Points on a hilly landscape, in no order, each with its height.
From any point a climber steps to the highest of the 2 points nearest to it. It stops when none of these is higher. Distance is the straight distance between rows; heights are no part of it.
<442> (h 45): 192,103,146,159,139,113,142,148,121,126,109,73,139,132,159,104,115,121,114,85,137,134,112,137,131,144,142,140,133,155,159,101,126,143,175,104,172,114,151,122,118,157,142,108,132,143,128,160,148,124,136,133,89,101,155,72,123,133
<808> (h 284): 137,106,138,111,139,148,139,142,123,126,169,150,199,118,120,132,102,117,91,131,125,182,99,129,86,144,118,119,125,84,147,101,119,96,141,128,150,100,97,139,140,118,97,165,119,102,117,150,171,125,140,159,124,113,136,115,154,115
<149> (h 389): 163,139,141,67,121,143,123,92,167,167,166,119,152,135,160,138,124,110,107,131,109,168,148,137,123,128,106,135,102,102,93,113,120,130,92,127,157,94,119,121,154,182,150,110,121,124,143,131,123,135,123,173,147,99,118,101,148,126
<717> (h 644): 154,100,161,105,106,145,129,162,114,138,111,91,122,114,163,115,108,151,171,117,146,129,159,136,142,132,132,109,109,91,110,106,150,117,119,158,154,173,151,144,98,149,126,154,139,86,126,141,88,140,153,131,125,124,128,121,131,146
<919> (h 506): 136,74,195,140,66,141,151,146,127,141,147,105,112,125,136,129,134,143,124,171,156,116,139,144,130,87,97,129,99,148,161,135,124,121,155,159,141,142,150,116,135,118,157,138,137,103,151,101,125,145,134,142,104,90,137,122,151,136
<462> (h 577): 148,105,141,121,86,120,149,142,119,132,137,103,99,91,160,115,117,150,192,173,154,136,173,132,140,122,118,119,122,114,156,107,153,149,133,142,126,130,152,114,127,142,148,171,158,105,149,128,90,106,155,139,159,124,127,123,175,126
<519> (h 452): 109,123,151,112,91,114,103,127,114,135,95,149,116,123,144,128,149,139,120,127,129,101,184,127,132,113,120,122,121,111,109,127,142,133,94,148,102,144,122,156,131,155,115,126,160,111,107,117,94,127,118,119,145,168,107,167,129,124
<720> (h 406): 125,154,112,115,154,128,126,117,145,124,107,149,152,148,108,140,150,125,133,114,120,101,104,113,121,110,123,138,119,124,78,135,114,108,94,121,132,162,132,105,99,101,101,91,107,147,126,84,136,113,131,102,123,141,125,123,92,137
<540> (h 243): 94,128,132,114,138,117,140,170,107,125,80,156,160,128,83,99,115,176,111,124,141,118,147,142,87,156,159,90,151,157,159,102,127,121,171,141,147,134,97,161,127,100,87,142,140,143,126,149,170,125,147,118,86,151,133,127,100,134
<995> (h 469): 88,118,109,125,112,144,146,161,98,105,137,123,89,125,136,150,103,149,155,136,124,146,119,147,161,152,154,95,139,150,133,122,129,124,145,164,158,135,117,175,124,147,125,169,123,96,98,157,110,142,134,142,110,108,119,150,142,110
<908> (h 188): 106,161,109,140,162,107,115,159,91,132,154,93,116,126,98,105,79,92,139,133,145,149,100,116,125,134,132,133,148,131,114,154,141,156,154,146,106,144,176,108,161,88,106,123,107,169,127,126,127,183,131,120,130,154,114,141,68,144
<1051> (h 635): 72,157,96,119,129,128,139,96,111,132,180,156,132,129,109,116,111,125,114,155,120,143,127,120,136,129,100,136,119,110,159,165,142,132,103,125,61,111,116,100,142,99,123,145,142,119,160,99,101,150,113,143,172,123,127,159,131,126
<649> (h 32): 193,103,160,155,147,128,110,171,89,107,134,84,123,104,136,104,118,136,157,113,140,101,135,149,88,160,133,143,138,128,177,135,159,142,174,105,156,148,164,112,114,150,120,121,156,123,147,164,142,123,169,120,114,135,140,99,138,128
<1154> (h 288): 107,149,136,138,131,111,126,126,137,125,98,157,134,141,106,122,124,125,114,140,107,122,141,152,144,120,138,116,126,187,164,141,92,154,155,116,172,118,118,137,119,149,132,112,122,152,133,132,130,94,118,154,124,124,105,134,112,134
<378> (h 475): 149,95,149,131,97,112,112,126,126,115,107,137,124,118,135,168,157,81,132,128,126,96,131,148,158,111,105,131,106,128,121,147,123,125,106,108,127,176,126,139,124,144,119,81,146,135,75,103,99,118,82,129,153,160,106,163,111,138
<238> (h 396): 130,135,133,91,138,125,129,143,92,142,133,109,156,131,129,94,72,154,128,140,144,149,155,125,125,151,125,110,121,148,155,120,142,140,166,145,110,127,113,140,133,116,89,173,119,116,162,153,108,143,169,144,122,100,161,127,115,140
<106> (h 555): 157,130,140,92,131,102,122,100,129,130,108,73,109,150,173,145,143,141,82,84,137,139,120,109,168,122,143,123,141,136,106,66,126,149,110,141,125,96,134,166,124,167,146,116,107,138,118,158,130,151,160,142,101,90,153,90,120,104
<821> (h 470): 80,102,162,160,87,151,143,125,127,137,167,141,123,116,112,130,139,148,136,173,117,128,135,139,124,92,106,139,90,104,157,136,147,104,132,151,131,156,147,100,122,109,137,135,133,81,138,81,140,121,121,165,137,126,101,158,155,133
<564> (h 335): 145,137,137,156,118,125,104,137,91,134,118,88,107,125,118,109,98,146,123,137,130,95,166,126,132,108,130,126,133,143,167,150,149,184,157,107,78,149,166,97,138,138,141,121,163,142,183,124,102,132,162,107,162,187,135,131,98,144
<376> (h 323): 85,195,86,108,175,158,130,94,103,135,107,170,117,167,117,121,125,176,142,97,96,123,131,147,115,176,162,148,128,163,122,170,122,104,142,119,120,107,101,121,107,148,96,123,128,125,163,110,108,109,137,115,113,117,134,153,118,129
<763> (h 567): 149,130,113,81,137,145,111,130,137,137,112,129,170,148,115,125,142,130,101,114,124,73,146,127,87,158,125,132,129,129,122,164,132,96,120,96,123,123,98,116,174,126,102,123,144,147,143,146,161,134,123,76,115,139,184,107,121,137
<1089> (h 370): 128,133,107,173,138,137,109,139,133,114,179,111,84,112,133,130,105,85,149,132,101,145,113,153,144,151,114,146,119,114,133,161,140,137,128,115,126,139,151,114,152,158,149,119,139,140,109,126,105,137,107,132,179,144,108,147,140,135
<32> (h 217): 84,118,116,123,143,135,124,136,143,94,144,104,130,126,88,142,140,137,117,97,105,112,88,114,91,163,144,134,125,116,170,82,118,105,113,144,129,150,94,176,130,136,147,112,100,118,104,132,202,142,115,149,141,135,140,118,107,107
<811> (h 358): 125,172,90,85,155,145,123,121,101,144,99,96,127,139,139,108,93,161,125,111,102,103,147,133,129,188,141,143,128,163,147,135,137,126,167,120,122,121,120,127,141,172,98,148,149,134,169,144,112,114,147,110,124,126,179,115,115,147
<414> (h 319): 112,164,96,84,150,131,122,117,110,134,89,133,123,129,124,124,130,153,126,114,84,123,159,144,127,171,149,116,135,171,156,102,116,148,155,125,177,104,107,171,122,187,114,120,131,152,130,150,120,86,148,146,144,118,124,129,143,130
<502> (h 347): 130,142,109,104,122,159,131,75,162,149,142,153,147,130,127,172,166,119,117,151,88,144,126,109,122,100,125,118,124,104,104,106,99,144,81,109,152,91,113,131,125,151,136,120,115,115,129,108,152,84,137,144,162,140,109,104,159,112
<1015> (h 415): 122,171,113,106,128,95,151,103,110,143,134,124,147,133,110,95,138,157,123,155,148,122,145,93,131,73,102,133,140,156,113,102,166,162,125,145,134,108,171,95,115,87,116,122,123,164,156,92,130,134,164,158,119,126,133,99,118,138
<446> (h 279): 138,129,144,159,145,105,142,127,154,153,49,151,130,137,154,107,146,131,132,81,120,133,148,128,139,132,177,124,137,119,66,92,127,140,125,119,171,138,163,116,83,144,139,106,126,131,104,124,126,86,128,93,97,153,99,113,127,139
<225> (h 437): 148,134,115,61,138,119,128,128,156,164,135,111,172,139,126,131,112,111,97,110,107,150,147,112,106,151,133,109,142,98,94,83,147,123,102,144,179,103,137,146,184,179,146,134,129,159,129,162,157,155,118,144,119,138,122,102,123,116
<1035> (h 153): 135,126,107,139,138,142,125,156,100,99,196,89,85,113,101,139,113,153,174,155,128,127,96,117,134,109,124,127,141,156,113,129,156,146,156,145,179,150,158,138,126,96,134,109,104,131,119,138,127,143,159,150,148,99,134,138,116,118
<183> (h 440): 179,119,145,119,90,118,108,134,85,134,150,62,119,104,181,129,126,97,119,124,146,132,120,159,146,124,91,161,129,105,128,121,167,121,146,145,120,116,180,112,154,179,151,147,143,119,117,142,119,174,147,178,100,137,146,107,148,111
<1048> (h 576): 132,156,112,104,146,125,119,55,109,134,146,185,141,127,134,121,126,130,143,154,119,155,144,119,132,110,101,147,112,123,129,169,118,131,111,110,95,87,114,102,121,106,108,136,137,136,149,93,67,95,139,150,174,130,104,165,155,135
<132> (h 226): 139,161,120,179,145,103,135,110,134,124,103,132,93,169,153,121,129,113,117,90,143,126,79,138,156,118,136,149,158,154,101,146,111,122,141,121,110,107,159,119,105,123,152,132,112,139,113,137,149,161,121,119,72,133,126,117,105,122
<624> (h 201): 83,121,109,151,143,128,140,167,125,111,175,159,134,116,65,107,138,135,120,154,136,128,103,143,78,167,117,121,149,131,152,138,157,112,131,137,129,135,116,135,155,68,124,139,134,129,97,130,177,171,93,137,108,119,115,152,142,117
<562> (h 771): 144,118,168,123,118,117,150,95,174,153,79,177,159,154,163,105,146,133,91,107,140,133,166,145,118,146,134,134,100,139,126,141,91,104,121,123,141,93,97,133,121,148,138,118,135,131,146,130,142,104,124,109,95,81,134,119,139,132
<155> (h 340): 134,111,151,201,143,111,110,137,116,117,160,122,111,102,107,116,114,95,134,132,125,145,100,144,115,118,105,154,119,101,173,139,143,143,152,107,116,148,162,90,125,111,136,107,137,127,120,136,156,104,131,144,164,167,91,144,135,131
<218> (h 505): 112,119,149,131,120,153,106,105,87,132,126,132,143,109,124,161,128,134,106,107,93,116,133,124,109,133,120,129,117,89,149,127,122,128,128,146,85,159,110,155,121,161,86,140,135,75,111,132,138,116,157,136,166,190,124,156,130,127
<385> (h 249): 141,159,95,168,127,105,154,89,126,116,111,145,110,141,147,127,169,145,112,126,130,131,95,122,136,106,145,138,161,178,142,115,112,130,149,113,136,77,120,135,112,111,142,133,119,138,128,127,173,111,138,126,81,100,136,92,152,104
<1119> (h 449): 141,134,125,92,130,106,126,144,140,125,122,111,158,130,113,108,167,141,128,142,146,74,128,116,118,111,112,133,130,157,98,104,169,139,110,115,166,145,149,115,116,103,124,65,131,168,118,91,159,132,136,117,103,113,147,95,123,134
<260> (h 312): 125,122,140,168,156,121,123,152,103,117,170,126,153,113,111,119,91,111,126,128,133,175,90,136,88,142,115,127,129,98,151,107,124,130,174,127,161,133,152,120,121,100,100,136,121,122,103,145,175,129,150,171,122,143,114,125,128,133
<1054> (h 496): 148,150,102,89,147,127,121,136,140,158,110,99,157,157,120,127,93,85,105,129,126,111,129,118,102,146,130,110,155,139,127,144,109,131,133,108,153,100,129,133,189,132,118,142,131,182,144,175,139,158,117,123,119,156,149,90,104,137
<55> (h 430): 113,126,139,117,112,101,137,158,70,113,145,135,128,94,131,98,99,151,127,146,163,167,145,145,122,143,132,100,140,118,155,111,156,144,159,174,123,125,128,164,136,115,100,185,133,113,106,153,109,139,151,161,115,133,111,154,145,125
<34> (h 259): 141,130,126,186,94,148,167,90,125,143,98,133,121,116,182,147,131,120,118,120,105,136,124,146,160,130,131,140,121,117,154,136,100,121,167,109,123,108,139,93,99,173,146,161,157,116,143,97,114,69,139,132,114,154,127,90,156,141
<623> (h 283): 147,143,122,136,132,123,139,119,149,152,77,182,163,150,143,100,139,114,143,122,137,131,149,156,118,128,131,122,136,149,81,159,105,122,147,107,196,112,156,94,120,127,118,126,150,156,115,106,118,100,127,124,73,154,101,117,141,148
<173> (h 403): 114,127,126,176,124,142,127,161,134,104,135,130,74,110,106,135,115,117,189,116,98,129,130,147,152,147,143,119,103,121,123,146,144,134,141,116,159,196,149,107,114,165,150,79,132,130,110,114,92,94,120,114,172,158,81,159,116,142
<475> (h 256): 107,84,124,107,96,175,137,113,166,140,153,139,178,140,112,144,132,132,109,149,115,151,135,105,100,110,116,104,112,89,135,116,111,96,101,134,110,104,91,131,153,120,148,173,117,94,144,122,155,135,100,142,144,136,163,113,155,117
<1017> (h 187): 126,114,158,187,112,77,132,104,124,96,142,176,111,135,129,129,140,100,92,141,157,167,91,134,152,124,130,129,147,139,158,147,97,139,167,121,93,102,117,138,108,85,132,142,115,114,100,148,156,133,108,148,114,86,82,156,147,122
<354> (h 138): 155,141,125,101,159,148,91,106,132,97,179,114,78,121,128,134,135,142,174,140,120,135,109,127,152,108,107,163,122,140,93,138,166,132,103,129,148,127,145,134,123,123,142,82,98,128,116,114,99,125,143,148,169,75,123,170,138,129
<893> (h 363): 98,123,134,121,125,148,121,172,85,151,111,90,121,139,97,116,66,149,130,135,127,101,155,132,115,136,139,91,144,152,160,132,128,160,175,146,106,157,143,133,149,129,101,170,143,129,168,170,111,166,161,111,128,181,134,134,82,149
<397> (h 499): 112,139,93,111,134,126,131,157,153,126,140,101,109,126,101,106,174,175,135,127,121,107,143,112,93,138,147,126,144,160,101,80,174,138,114,149,176,134,146,143,143,137,163,103,116,142,128,129,185,154,131,123,104,112,145,91,135,117
<277> (h 307): 129,85,191,178,89,98,144,119,187,150,57,144,123,131,137,112,162,144,98,114,131,119,148,134,139,101,153,136,106,112,116,85,117,132,115,119,152,148,142,103,78,139,162,94,121,100,116,102,144,91,114,118,101,136,89,115,131,133
<1106> (h 91): 142,134,144,120,158,168,85,116,143,135,118,111,126,174,120,160,96,118,124,114,89,120,114,138,143,93,115,130,98,154,128,176,83,132,129,92,123,165,133,101,129,136,113,117,96,136,158,121,105,112,140,126,148,155,131,135,85,155
<191> (h 465): 128,123,168,137,134,76,110,118,102,128,83,138,97,91,156,121,155,134,162,130,151,121,163,109,150,105,128,156,146,80,128,87,177,141,100,156,58,142,158,139,104,116,118,122,137,104,111,111,97,123,154,114,141,148,100,154,144,110
<177> (h 685): 141,155,146,148,148,61,138,130,147,149,85,106,150,135,137,92,142,113,99,105,165,113,127,96,155,108,139,135,124,131,130,110,138,137,128,119,92,135,150,95,109,94,133,83,140,168,146,107,123,136,108,97,105,129,129,104,90,147
<1138> (h 444): 104,158,141,97,112,75,136,113,137,152,111,156,136,117,133,88,149,133,144,167,161,123,183,112,132,88,104,136,135,124,88,117,173,143,92,158,136,115,171,101,141,96,126,125,141,155,139,94,99,137,128,146,115,149,87,153,138,131
<962> (h 729): 135,114,149,110,120,150,126,155,153,137,135,105,110,141,146,142,91,132,169,136,138,157,140,139,175,91,133,97,98,118,68,131,117,135,113,145,161,167,145,112,115,122,119,146,95,116,152,126,61,123,140,121,136,115,117,128,115,154
<250> (h 310): 151,136,100,123,121,130,143,121,154,158,114,153,156,132,179,122,121,79,125,108,135,154,139,141,120,154,122,125,137,96,71,164,113,100,112,118,165,86,134,114,157,146,138,164,149,144,112,141,121,129,103,119,105,140,130,114,153,127
<355> (h 133): 175,107,114,164,122,130,124,167,97,85,136,112,86,92,126,146,116,129,168,135,151,113,122,129,124,165,154,113,151,132,160,145,122,153,152,106,107,147,105,158,137,119,131,120,139,126,110,172,120,126,133,84,163,123,132,127,137,117
<1003> (h 523): 87,110,128,157,118,160,138,113,142,121,140,166,102,145,159,146,125,117,119,117,116,173,123,140,166,159,137,110,122,112,115,153,102,106,111,140,118,104,103,152,117,141,138,161,118,83,110,148,103,136,101,124,120,87,110,162,156,116
<390> (h 522): 123,141,115,127,122,153,123,96,143,148,166,148,110,147,132,121,112,122,145,192,130,159,161,137,140,96,107,128,123,145,97,188,120,153,105,128,135,73,146,97,164,109,156,143,130,149,148,123,66,136,125,143,151,94,106,155,162,134
<970> (h 172): 125,161,102,181,158,108,124,130,125,103,146,111,85,99,103,126,129,120,171,119,135,130,103,95,136,118,143,156,153,129,108,124,154,162,137,135,84,149,172,97,119,80,143,86,91,174,122,107,137,142,141,110,153,137,90,151,92,130
<931> (h 584): 102,142,99,144,120,122,134,103,141,128,185,134,132,98,117,117,128,97,113,136,129,167,107,104,103,120,103,134,140,61,112,120,148,116,83,145,64,94,124,92,157,115,153,170,139,119,136,130,147,162,100,132,146,150,124,122,154,103
<704> (h 343): 124,138,71,128,130,115,161,134,148,127,136,126,128,110,141,137,110,59,123,125,138,140,81,143,161,175,131,132,168,116,119,161,108,102,120,102,124,85,104,131,161,127,143,159,155,171,95,136,123,157,71,107,114,119,142,104,133,114
<330> (h 93): 163,128,100,79,152,145,104,140,130,123,126,87,145,112,120,185,122,67,144,125,120,130,90,99,122,137,142,120,163,117,56,100,98,151,116,144,167,138,139,161,151,140,103,97,83,169,85,145,121,144,125,121,148,151,124,104,88,101
<960> (h 480): 101,148,108,108,127,129,109,141,153,148,133,150,121,118,129,101,142,129,177,174,145,143,179,136,107,121,115,125,141,113,83,150,164,130,80,147,142,110,142,98,175,103,142,161,145,151,141,131,91,137,109,104,135,131,109,150,169,118
<913> (h 438): 115,106,131,172,114,161,150,138,127,98,154,156,92,98,108,135,146,144,190,162,114,113,106,135,156,107,127,126,104,114,148,167,156,114,159,119,173,154,138,93,103,107,137,111,137,102,115,96,96,80,124,138,154,115,96,178,152,143
<1006> (h 265): 98,139,149,140,121,113,138,139,115,136,83,170,130,162,106,112,120,156,114,112,139,123,139,141,134,109,153,114,137,162,123,131,111,127,162,140,125,146,120,133,96,109,110,135,118,129,142,127,117,127,144,123,85,147,111,152,88,136
<961> (h 531): 150,106,136,152,105,91,120,144,130,114,115,112,103,112,164,132,152,72,119,116,165,110,124,137,178,137,122,127,134,116,128,135,147,126,107,123,88,143,136,144,141,146,153,104,163,145,80,129,109,168,84,102,127,123,123,152,123,126
<843> (h 487): 161,133,135,100,113,120,102,125,98,118,132,73,102,119,172,139,121,123,81,94,132,120,152,134,164,169,136,126,140,114,126,114,150,140,123,140,102,117,139,170,177,192,150,144,146,135,115,168,122,182,127,129,116,125,154,118,127,115
<394> (h 275): 143,95,175,163,146,108,127,136,183,124,123,145,152,119,138,103,161,107,120,83,127,132,114,131,121,147,133,153,103,94,133,99,128,104,106,98,146,162,118,115,77,132,129,84,124,103,113,117,168,92,102,117,138,106,110,119,134,145
<643> (h 426): 104,107,87,119,115,155,157,151,121,112,153,99,111,110,121,146,99,149,147,154,124,162,127,107,149,134,135,89,136,134,159,100,111,151,134,139,115,120,95,161,139,121,148,183,123,114,127,157,107,118,127,125,156,117,155,104,146,118
<835> (h 581): 76,130,113,111,126,166,140,105,144,139,145,126,118,142,148,169,103,111,119,108,100,174,117,121,151,115,133,97,128,91,93,111,94,111,113,172,117,99,116,143,120,158,132,200,106,88,140,144,109,139,124,150,137,140,124,129,135,98
<865> (h 272): 93,113,59,143,109,159,161,142,140,106,124,151,105,120,109,138,191,169,160,138,117,96,131,130,116,157,156,118,144,149,132,138,137,104,116,117,131,117,77,141,138,117,154,138,146,123,115,122,149,122,83,77,118,122,158,118,165,114
<161> (h 106): 150,120,156,83,160,167,79,121,116,119,138,143,153,151,112,151,108,108,140,121,97,124,115,142,128,135,113,140,87,135,102,180,108,110,111,113,135,167,105,135,125,126,64,97,105,111,117,112,91,126,130,137,164,129,135,169,93,153
<374> (h 791): 139,101,159,116,110,70,164,163,132,131,92,116,179,89,144,88,130,126,127,129,171,109,144,113,162,117,115,128,93,122,173,99,149,119,149,125,119,147,130,92,100,100,117,112,157,148,144,89,96,117,116,119,112,107,140,92,115,163
<594> (h 309): 102,131,137,138,125,167,116,151,143,154,159,104,131,144,92,108,96,129,129,160,107,106,152,139,97,113,96,123,100,143,162,162,153,145,132,114,118,159,147,75,166,131,144,135,149,142,189,113,136,137,123,123,160,158,143,131,118,160
<675> (h 221): 56,128,107,102,134,131,146,164,137,127,101,144,149,140,86,118,116,128,113,127,117,107,114,157,95,174,145,100,141,138,143,141,124,72,138,148,150,122,95,153,149,107,108,175,152,135,113,129,164,167,93,136,80,155,138,139,108,134
<514> (h 653): 159,136,136,88,134,132,111,102,128,137,75,196,190,158,132,115,156,157,87,109,143,101,147,126,85,143,138,121,140,146,114,152,106,113,130,100,139,105,80,157,122,119,88,116,132,132,136,135,162,111,145,94,95,118,152,131,127,130
<274> (h 208): 123,109,118,119,101,83,155,128,100,105,152,181,158,102,114,130,138,105,121,179,162,142,98,110,144,118,113,118,149,131,154,127,118,133,142,131,118,104,90,158,122,57,99,143,124,133,90,128,123,117,109,148,126,84,122,151,149,119
<113> (h 206): 94,157,125,190,154,108,133,143,127,132,100,114,117,130,120,128,103,75,112,93,129,137,98,130,128,139,144,120,151,110,109,126,122,126,137,149,113,151,170,103,128,112,131,123,131,151,106,131,138,159,108,109,100,192,89,129,81,126
<864> (h 189): 73,146,101,144,144,144,126,92,165,116,142,115,96,143,114,141,133,132,97,102,102,126,91,116,131,129,141,130,128,139,181,107,89,121,96,109,98,105,74,150,121,145,177,133,118,116,148,134,183,120,117,131,152,101,148,119,133,105
<997> (h 518): 162,104,166,127,101,98,115,115,80,104,119,121,112,78,151,130,136,132,148,161,154,108,151,107,143,105,108,131,135,109,182,115,140,161,133,115,75,143,134,146,105,127,107,135,152,104,126,140,95,84,158,133,165,137,123,129,159,120
<1081> (h 230): 93,111,121,100,109,120,143,111,142,126,139,195,169,133,91,138,148,124,95,161,135,134,125,99,107,124,126,99,136,126,162,126,88,128,95,114,118,104,52,164,144,87,113,132,122,122,114,130,152,115,100,130,156,112,132,145,145,118
<1067> (h 560): 107,129,113,78,127,129,115,150,155,116,141,87,94,140,120,134,154,166,142,128,130,96,134,104,144,115,134,122,120,161,95,79,147,133,82,160,130,152,115,173,124,141,144,92,101,122,128,125,131,163,111,128,129,91,145,123,108,130
<560> (h 273): 102,187,48,149,158,121,160,121,117,129,135,146,112,122,131,101,137,161,147,137,120,135,115,141,130,172,145,137,161,170,134,140,153,126,167,118,147,77,143,110,126,132,136,146,150,162,132,118,137,110,127,119,90,107,135,105,151,129
<768> (h 123): 193,102,160,96,149,170,71,102,125,114,153,146,128,150,144,166,137,139,165,150,117,132,112,156,145,83,105,152,110,147,92,181,124,117,117,127,159,138,139,137,125,114,111,104,91,118,111,110,87,112,128,157,136,104,113,180,137,139
<65> (h 650): 182,115,171,100,125,87,104,125,138,134,105,122,149,144,173,114,139,117,99,106,168,137,145,122,138,125,121,145,108,129,112,117,124,121,103,123,123,111,114,157,120,131,122,103,120,131,130,149,119,139,118,129,114,77,138,129,122,131
<660> (h 61): 227,80,187,143,131,124,104,136,143,144,84,94,157,146,170,132,110,103,96,94,132,117,160,135,122,132,121,135,116,144,146,143,83,148,154,77,146,116,127,132,135,175,145,103,136,147,134,159,119,95,137,115,127,132,149,97,124,140
<907> (h 619): 134,117,124,135,116,153,123,110,87,100,179,117,122,126,123,171,149,146,109,133,116,93,78,118,120,93,111,165,112,120,148,127,148,106,126,123,73,141,116,128,118,121,115,117,116,83,138,116,171,157,141,148,129,120,169,120,131,102
<1142> (h 648): 97,141,105,120,129,138,142,122,116,144,137,133,154,123,114,136,101,92,112,117,135,142,112,117,117,114,117,115,151,81,81,134,120,99,119,171,93,112,141,115,147,114,97,191,119,107,126,128,128,168,117,129,119,171,145,119,110,110
<537> (h 296): 85,160,77,140,134,152,135,135,107,121,127,176,105,136,94,121,158,163,145,133,104,99,153,165,87,174,164,141,155,167,126,162,149,118,149,115,145,106,106,125,146,148,129,115,163,148,126,122,134,117,116,94,115,140,128,153,147,119
<879> (h 382): 138,130,94,123,118,116,154,133,127,123,155,116,145,104,130,140,103,86,120,137,126,155,106,117,143,146,112,128,144,130,171,120,114,139,142,91,103,93,91,125,145,127,137,157,147,157,126,142,133,116,113,121,153,96,164,95,138,132
<85> (h 334): 117,98,193,156,118,111,137,123,158,151,74,113,141,137,136,138,118,138,80,86,126,114,152,116,126,91,135,119,92,88,136,99,118,125,109,119,97,178,129,105,84,138,140,113,118,102,150,113,132,105,127,104,123,165,123,118,86,139
<945> (h 154): 189,126,107,154,147,107,123,133,105,90,146,103,100,72,122,143,147,114,186,137,149,117,98,96,128,123,124,164,157,126,129,118,143,159,128,111,106,134,144,121,127,98,135,77,120,151,108,131,126,102,152,106,173,116,127,123,133,115
<607> (h 568): 121,149,121,87,138,164,108,90,89,136,107,168,168,149,113,160,140,176,106,125,100,103,132,119,95,124,133,120,127,143,130,137,110,123,132,133,109,127,101,163,113,132,66,138,112,94,131,134,140,115,162,133,123,153,153,145,120,121
<814> (h 168): 97,118,138,146,125,148,121,168,150,122,179,131,96,138,93,94,127,172,158,166,134,138,155,137,117,126,140,119,117,160,133,132,161,153,131,143,182,146,141,123,134,113,161,124,114,122,149,143,127,134,128,138,129,81,117,157,145,128
<782> (h 636): 103,134,117,95,125,151,115,150,157,131,102,76,78,148,123,163,127,150,156,122,106,99,148,116,156,98,151,92,118,139,64,113,118,138,92,163,133,173,147,149,120,152,129,104,100,125,131,124,78,137,124,101,142,143,123,131,81,121
<591> (h 113): 172,104,112,143,135,134,119,179,105,99,132,94,137,96,117,162,105,73,161,126,152,135,77,112,109,151,141,120,156,117,99,128,105,138,140,134,141,160,133,148,137,90,102,119,105,143,86,157,133,153,137,94,137,139,136,112,96,107
<925> (h 548): 145,140,133,155,156,168,78,90,100,111,163,139,96,141,136,157,150,155,112,112,90,134,105,128,99,128,131,165,109,107,127,156,125,115,117,130,84,135,118,142,112,151,114,110,107,81,131,136,149,130,148,138,151,130,132,168,144,107
<295> (h 368): 101,148,118,114,129,118,168,101,173,152,78,111,147,148,127,139,135,133,107,84,111,98,123,108,138,93,124,131,116,118,123,91,103,96,98,121,104,141,109,95,98,121,127,133,125,134,158,91,143,96,130,111,122,160,160,92,96,147
<1102> (h 599): 147,142,146,157,140,74,112,159,148,119,112,136,111,132,119,77,162,100,137,122,166,113,148,144,143,149,139,153,143,138,144,142,161,132,135,107,111,116,135,107,124,127,157,82,151,166,124,134,125,137,91,100,127,98,102,142,125,136
<746> (h 551): 128,86,158,152,80,161,138,150,122,112,148,101,103,148,128,173,125,157,125,147,145,108,94,122,146,76,126,106,118,144,163,123,101,136,139,140,116,150,119,145,113,101,144,146,113,85,151,134,146,155,145,134,113,104,154,115,121,106
<875> (h 245): 116,111,125,112,160,123,130,136,170,110,138,152,151,121,113,115,149,144,116,88,117,126,121,101,98,160,134,140,100,95,129,75,131,96,85,124,114,160,75,166,107,126,115,87,106,104,108,118,182,109,110,104,141,107,146,121,117,134
<621> (h 77): 189,114,180,134,137,157,99,118,142,163,98,102,144,169,158,128,99,138,123,105,119,124,158,143,111,106,110,145,101,147,102,153,104,130,144,103,147,139,162,82,123,156,133,121,121,129,171,126,101,98,161,123,113,148,137,111,124,159
<482> (h 313): 129,139,136,99,105,122,156,41,139,151,128,162,154,135,144,146,154,127,74,136,118,153,123,117,131,97,106,150,116,119,138,119,89,115,107,124,95,90,110,130,102,153,133,113,128,109,138,84,134,112,135,173,128,119,117,107,143,124
<783> (h 184): 97,110,99,122,138,122,131,172,151,111,181,139,126,119,97,90,140,154,167,157,144,162,121,112,99,151,134,109,137,115,106,103,156,121,102,156,147,116,113,133,145,67,161,157,101,116,124,146,152,158,104,129,111,82,141,129,165,115
<346> (h 285): 126,132,145,138,104,158,152,64,128,142,102,141,146,155,151,172,144,90,89,121,108,119,96,149,153,95,116,151,103,138,160,160,59,82,141,110,118,108,122,115,108,159,146,141,137,123,130,79,125,112,118,168,104,151,122,123,132,131

Where does a climber stop that starts at each point below?
<875> -> <962>
<446> -> <962>
<155> -> <907>

Call two points neighbours if one is among the 2 nearest of the other. Go from one point of each pair to the other, from neighbour to neighbour, staying as high as possible. Name the lowest point that can't be avoided.
<1051> / <374> -> <1015>
<374> / <962> -> <519>
<562> / <907> -> <218>
<1051> / <1142> -> <931>
